Points on a hilly landscape, in no order, each with its height.
A ball rolls from a point to the lowest of its 2 nearest points, and stops where none of them is lower. Distance is the straight distance between rows; heights are no part of it.
K345 (h 462): [ 18 -18   5  -5  -1  42 -30  -7 -13  -5 -12  21   5   2 -20 -12  -4  -8
   4 -11   2  -5]
K235 (h 630): [-15 -17  -2 -32  30  13 -13  32   1  -2  -8 -19  -6  -9 -30  -7 -16  20
 -20   5   1  -6]
K809 (h 285): [-29  25 -32  40 -26 -13 -22 -17   9  19  34 -20  15  -3  23 -30 -23 -11
   6 -40  -6 -29]
K722 (h 579): [ 39  -9  -4  -3 -21  24   9  -7  16 -15  15  16  -8  30 -14  14  38  -9
  24  12 -17  23]
K207 (h 274): [-15  28 -22  11 -44 -50  -9 -19  22   4  20  15  -5 -22  21  15   3  -1
  10   1   7  14]
K105 (h 663): [-38 -17 -22 -23  44 -19  -4  11 -19 -24  -9 -25  13   7 -24  29 -24  27
 -26   3  10 -30]
K889 (h 162): [ 18 -11  34 -21 -11 -32  30  25  27  11  -8   3 -38  -4  -6  -7  26  13
 -14   1 -17   6]
K108 (h 170): [-84  16  -2  10  25  -5 -10 -18   8 -27 -30 -21   9  13 -35  27 -26   8
  18   3  -4 -28]
K320 (h 557): [ 45 -16  37  -9 -24 -15  11   9  15 -18  -8  27  -4  26 -18   5  31 -13
  30  -2 -28  29]
K259 (h 311): [ 10  13  16   6  -3 -28  27  -4  -9  39 -17   0   4 -23  38 -23  -9 -10
  -6  -3   2   8]
K136 (h 540): [ 37  -1  35   9 -21 -21  23  10  -4  10 -14  34  -3 -12  19 -20  25 -11
  -8  -2 -11  21]
K526 (h 183): [ 14 -10  21 -28   2 -30  43  25  26   3  -3 -28 -44 -10 -14   8  24  14
 -19  12 -21   5]
K240 (h 650): [  4 -28  30 -17   9  35  -7  20 -10  14 -17  -2  -5  -2 -23 -33 -16   6
 -30  -9 -14  -8]
K268 (h 733): [-16 -20 -12   3  -7  28 -32  34  -3 -19  11  -9 -13  25  -9 -14  -4  -1
  15 -31  18 -15]
K672 (h 508): [ 30 -10  -2  -1  43   0   4  -9 -13  23 -17  23  14 -27   3 -24   7  -6
   1  -2 -14   8]
K511 (h 527): [ 25  13   4   3  10   8   5  11   0   4  -9  26   3 -24  14  -1  22   1
  -2  15   8  12]
K286 (h 171): [ 39   2   4  25 -18  22 -10 -10 -17 -15  15   9  11  23  20  -5  -5 -22
  41  -7   3  20]
K53 (h 550): [ 35  -9   1 -19  10  12  37  13  11   0  13 -14 -14   3   4  10  24   4
   2  34  -9  24]
K293 (h 418): [ 51   4   3   9   6   1   5 -17 -10 -15  -3  27  21   4  -6  10  22 -24
  42   2 -18  36]
K3 (h 177): [-52  16   1  -6  45  -2  14  -1  -1  -1 -22 -18  12 -21 -12  20 -16  13
 -14  24   7 -24]
K796 (h 303): [ 14  21  18   5 -41 -28  10  -7  -8  25 -12  11  13 -11  36  -8 -15 -12
 -14   4   4  10]
K933 (h 543): [ 33 -14  37   0 -37 -47  17  13   5   6 -19  40   7  -4   3 -17  26 -21
   4 -11 -28  26]
K295 (h 222): [ 17  -3  -7  11 -11  16 -29   4 -19  -5   3  -3  10   9  21  -7 -21 -19
  26 -18  15   0]
K43 (h 340): [ 25  11   4 -12  19 -10  41  -7 -13   0 -12 -30 -12   0  15  19  -1  -2
   4  21  17   4]
K754 (h 316): [ 10  28 -24  23 -21   3 -21 -23  11   5  17   9  -9  11  18   8  10   6
   3  -9   8 -15]
K729 (h 296): [ 27  18 -21  14 -43 -24 -18 -22  14  -2  15  23 -13   7  11   8  23  -3
  17 -13  -4   6]
K858 (h 304): [-45  24 -31  12  -5 -28 -36 -31   1   4  16 -18  24 -19  11  11 -52  -2
   7 -13   4  -6]
K731 (h 208): [ -2  16  17 -18  -3 -21  56   7  18   8 -15 -30 -34 -12  -9  21  21  12
 -24  22 -11   0]
K842 (h 179): [ 41 -21  18 -19   4   0  39  12  23  11   3   8 -14   3 -20 -11  44  -1
   0  14 -46  34]
K514 (h 548): [ 13  -3  13   6  22  37  31  17   0  30   4 -24 -16 -21   7 -23   5   4
 -41   2 -33   3]
K38 (h 281): [-27  17 -26  14 -13 -13 -49 -29   9  12  18   7  20 -10  11  -4 -36   2
   8 -15   1  -7]
K996 (h 330): [ 31  -3 -24 -22  21 -20  25 -10   6  -3   8  -7  -2  10   5  34  15  20
 -21  34  -4  -1]
K727 (h 745): [-44   1   0 -21 -19 -17 -21  25  18 -13  -2   1 -22  23 -39  -5  -2  38
  -8 -14  17   8]
K979 (h 256): [ -6  16 -14  16 -33   2 -41 -24   0  16   5  24  24  -1  16  -7 -22  -7
   2 -13  -1  -7]
K726 (h 320): [ 18  12  16  -2  16 -12  31  -5 -15  24 -19 -17  -5 -14  28 -10  -9  -8
  -2   3  14   2]
K141 (h 657): [ 17 -31  34  -4  -3  46   6   3 -13  22 -16  16  11   8 -12 -33  -4  -9
 -32   0 -20  -6]
K742 (h 385): [-13   3  -7  -8  -1  39 -16 -13   5   5   5   3  -7 -11 -12   7  -3  13
 -21  15  12 -17]
K523 (h 446): [ 43   0 -29   8   4  -2  -8 -20  -6 -11  10  23   9   3   8  12  19 -15
  32   2  -4  20]
K897 (h 293): [ 20  18   2  11 -64 -25  -6 -11  -5  10  -2  22  13  -3  31   0 -12 -16
  -8  -2  -3  17]
K415 (h 482): [ 31 -16  20  -2   3  39  32   3   1  18   0  14  -3 -14  -8 -21  31  -7
 -23  17 -28  18]
K779 (h 749): [-50   4   3 -17  -6 -36 -42  11  13  -4  -4   3   1  16 -23  -9 -29  26
   6 -21  14   1]
K156 (h 277): [-39  16  -2  -5  31 -26 -27 -23  -3  -1  -9  -5  13 -22  -5  12 -38  17
  -7   6  17 -17]
K579 (h 752): [-61   6 -24  -2 -13 -56 -44  -1   6 -11  13 -15   4  -4 -18  -6 -37  11
  15 -34   8   7]
K75 (h 532): [  4   6   2  -2 -36 -13  15  17  12   2   5  11  -9  15  29  12  27  -7
  14   9  23   7]
K653 (h 253): [ 13  -2  -2   3 -19  39  16   3  -2 -12  16 -12 -18  12  13  13  15  -9
   8  13  20   3]
K346 (h 717): [  1  -3 -44  20  26   5 -32   1  -6 -12  22 -16  -3  13   8  -3  -2   3
  16 -29  10 -29]
K292 (h 203): [-24  -2  28   1  -6  21  10   7 -11  16 -16  10   1 -18  11 -14  -6  -2
 -22   8  28 -18]
K938 (h 178): [ -8  -3  22  -4 -15  29  28   3  -3  19  -5   2  -5 -10   9  -8   9  -3
 -29  21  16  -6]
K260 (h 494): [ 36 -15  30   6  -8  31  33   5  -5  -3  -4  33   3  -5  -8 -15  41 -18
 -10  13 -18  24]
K981 (h 538): [  3 -10   6  -3  47  20  18  10   1  31  -7 -14 -10 -18   1 -24  -6  13
 -32  -4 -20  -5]
K203 (h 255): [-49  19   0   8  -9  13 -32 -18  12   6   3  -3   4  12   0   5 -23  12
  -2  -7  20 -30]
K762 (h 141): [ 32 -31  38 -14  -4 -20  34  22  25  11  -5  16 -32   3 -17 -20  37   0
  -3 -13 -45  18]
K961 (h 225): [-26  21  12  -2  31  -2  28 -10   5  18 -15  -7  -5 -29   5   5  -1  15
 -24  21  11 -13]
K480 (h 486): [ 19 -12   9  -8  20  22 -23  -5 -14   8 -20  28  14 -19 -18 -21  -4  -6
  -1  -9  -4   1]
K153 (h 642): [ -7 -14  24 -29   7  13 -14  33  -3   4 -19 -17 -15   2 -33 -22 -21  20
 -28 -10  -5  -3]
K740 (h 212): [ 35  -4  13  17 -13  41   4  -1 -12 -22  16   4  -6  18  11   3   4 -11
  24   9  12  16]
K190 (h 302): [ -6  17 -40  33 -18  -6 -21 -13   7  21  30 -12  11   7  31 -21  -3 -14
  17 -34  -3 -24]
K629 (h 740): [-25 -17   1 -17 -19   8 -32  41   3 -15  -4   3 -14  25 -28 -15  -4  17
  -6 -24  14  -3]
K242 (h 344): [ -9  17 -23   6   3  11 -23 -19   2   2   8   2  -4  -1   9  14  -7   9
   2  -1  22 -21]
K314 (h 266): [ 19 -13  -1  -2  17  12 -22  10 -26 -12  -3  -3   5 -10   9 -11 -20 -14
  28  -8  22   6]
K302 (h 264): [-37  35 -13  15 -14 -33 -11 -35  16   6  16   9  11 -29  21  18 -10   1
   6  13  17   8]
K507 (h 249): [-21  29  -1   2  10 -24   3 -23   0  13 -11   0   8 -30  16  13 -15   6
  -5  17  22  -8]
K339 (h 689): [-28 -10 -36 -14  18 -37 -35  13 -10 -17  -1 -19  -4  14 -15   6 -24  15
  16 -27  18 -17]
K763 (h 456): [ 29 -16   3 -10   3  56   3  -1  -4  -1   6   4   0 -15 -17  -6  15  -8
 -14  24 -17  13]
K676 (h 193): [-24 -11  19  -3 -18  19 -20  10 -12   5 -13  13   6   2   4 -14 -21  -3
 -13  -8  27 -20]
K502 (h 239): [-10  20  -5 -15  21 -14  57  -6  10  10 -14 -34 -14 -10  -8  31  14  13
 -28  34 -13  -8]
K771 (h 422): [ 14  -8  -2  -6 -13  58 -15  -1  -1  -4   6   8  -5  -6 -12   2   6   2
 -18  13  -1  -6]
K285 (h 388): [ 23 -12 -28 -19  37   1  25  -3 -10  -8  11 -20  11   9  11  30   4  12
 -16  32   5  -5]
K765 (h 505): [ 27 -20  26  11 -26  37  16   9 -13 -10   1  31   7  10   7  -7  25 -19
 -21  18   2   9]
K532 (h 526): [ 23  -4   7  17 -50  -5   1  15   6 -14   9  39   0  24  18   4  39 -17
   9  -2   3  13]
K913 (h 378): [ 21   4 -14 -10  29  13  20   1 -11 -13   4 -33   0  14  14  29  -3   1
   6  22  13   0]
K424 (h 279): [ -2  21 -17 -14  18 -26  35 -12   8  -2  -6 -18  -7   4   1  47  11  22
 -21  34   3 -11]
K594 (h 283): [-14  28 -11  28 -70 -31  -9 -10  11   3  21  21  11  -7  33   6  -8 -11
  -8  -6   0  12]
K783 (h 265): [-67  25 -15  36 -14 -24 -34 -21  18   6  30 -30  18   2   5 -20 -36  -1
  11 -43  -8 -27]
K82 (h 539): [ 21  -6   8 -18 -16  -2  30  23  19   2   5   4 -14  12  13   9  31  -2
  12  21   8  19]
K741 (h 246): [-66  16   0  22 -20 -21 -41  -4  16  -1  14 -17   0  30  -9 -14 -25  14
   8 -46   8 -31]
K74 (h 535): [ 42  11  14  -1  -9 -20   9   4   5   2 -14  32  -5 -19   8  -2  26   0
   2   5  -9  22]
K307 (h 300): [-55  22 -15   7  17 -31 -34 -34   0  -8   2 -16  19  -7  -3  17 -43  12
   6  -5  11 -20]
K904 (h 220): [-79  12   0  -2  36   1   7   6   5 -21 -36 -25  13  -3 -37  26 -22  13
   3  17  -9 -23]
K918 (h 205): [-81  20   5  13  -3   2 -11 -10   3 -16 -28 -17   2  11 -26  14 -26   2
  18 -12  12 -32]
K843 (h 566): [ 45  -6  -1 -12 -20 -25  -4  -2  18 -20   8  11 -19  25  -7  16  23  -2
  34   1 -15  22]
K806 (h 561): [ 37 -19  -1 -16  29  -5  55   8   5   5  19 -28 -20  -9  -1   1  25   7
 -13  32 -23  25]
K277 (h 586): [ 13 -16  -7 -11  50  22  35  18 -14   3  11 -41  -4 -24   0   1   0   3
 -27  27 -13   3]
K182 (h 228): [-79  15  12  12 -16  -2 -31 -13  13  -7  -4 -14   1  23 -16   3 -27  10
   7 -23  17 -31]
K167 (h 525): [ 15 -11  -6  -3  61  -9  19  -7 -14  27  -9  -2  -2 -22  12 -18  -5  12
 -20  -2  -8  -7]
K512 (h 284): [  7  14 -27   3 -43 -53 -15 -14  23  -3  19  13 -21  -7  10  14  17  -1
  18 -10   2   5]
K375 (h 517): [ 26 -11  12  22 -39  13   4   3 -12 -14  -1  49  17  20  12  -1  32 -26
  -3   4   1  11]
K565 (h 551): [ 40 -12  45   6 -27 -19  27   5  -2 -11 -15  39  17  18 -12  -6  37 -29
  19  -6 -30  34]
K485 (h 221): [-16   2  -2   9 -28  35   9   5  -2  -1   8   4 -10   5  16   9  17  -6
  -9  10  32 -14]
K690 (h 637): [-15 -26 -20 -21  50   5  14  11 -28 -21  -1 -32   5 -15 -18  20 -13  13
 -30  17  10 -21]
K542 (h 224): [-24  -1   4   4 -29  -2 -44   5 -10   4  -7  13  14   3   6 -16 -34  -4
   0 -26  15 -14]
K649 (h 377): [ 38  -7  13   7  22  30  -7  -4 -18 -11  -7  19  32   8  -6  -6   0 -25
  39  -2 -13  23]
K181 (h 703): [ -1 -23 -36  -9  30  -3 -36   9 -14 -21   7 -13  -1  15 -11   4 -15   9
  14 -21  16 -16]
K208 (h 725): [ -4  -1 -25  21  11  32 -21  14  -3 -11  21 -16  -8  18  14  -3   7  -3
  18 -25  17 -25]
K995 (h 681): [-53  -2 -27 -14  24 -34 -20   7  -5 -24  -9 -25  -3  19 -29  22 -25  23
   6 -16  16 -23]
K555 (h 594): [ 36  -9  13   4 -19  44   9  -5   4  -9   4  28  21  36 -10   8  32 -21
  20   9 -21  21]
K944 (h 318): [ 32 -23   9  -9  38  24  -2   9 -18  -4  -3  -5  13   1   2 -13 -16  -8
  23   7   3  13]
K923 (h 471): [ 26   0 -45  25  -3   0 -26 -22 -13  -6  22  13  13  -5  15  -3   5 -24
  34 -21  -6   6]
K150 (h 665): [ 36 -18  37   6  18  34  16  -9 -21  17 -20  19  17   6  -8 -31   2 -22
   1  -9 -26  12]
K822 (h 571): [ 27 -14  -5  -2  44  12  53   6  -8  13  19 -40 -16 -19   6  -5  12   4
 -26  23 -29  18]
K628 (h 607): [  2 -20  -5 -20  41  29   9  26 -12  -5   0 -28  -1 -19  -6  -1  -8   0
 -11  16   4  -1]
K171 (h 754): [-83   9  -8   2   7 -59 -32 -10   7 -24   0 -20   5   2 -27   6 -30  16
  21 -22  12   1]

For each start below, name the point where the ball stops.
K307 | K3
K858 | K676
K285 | K762
K783 | K108
K523 | K286

Call two points neighbours if one is among the 2 nearest of the other. Go from one point of each pair to the other, from neighbour to neighbour, staying as low as possible. Name the highest point that can't be avoided.
K3, K108 | K904
K762, K286 | K285
K3, K676 | K858
K676, K938 | K292
K938, K286 | K653
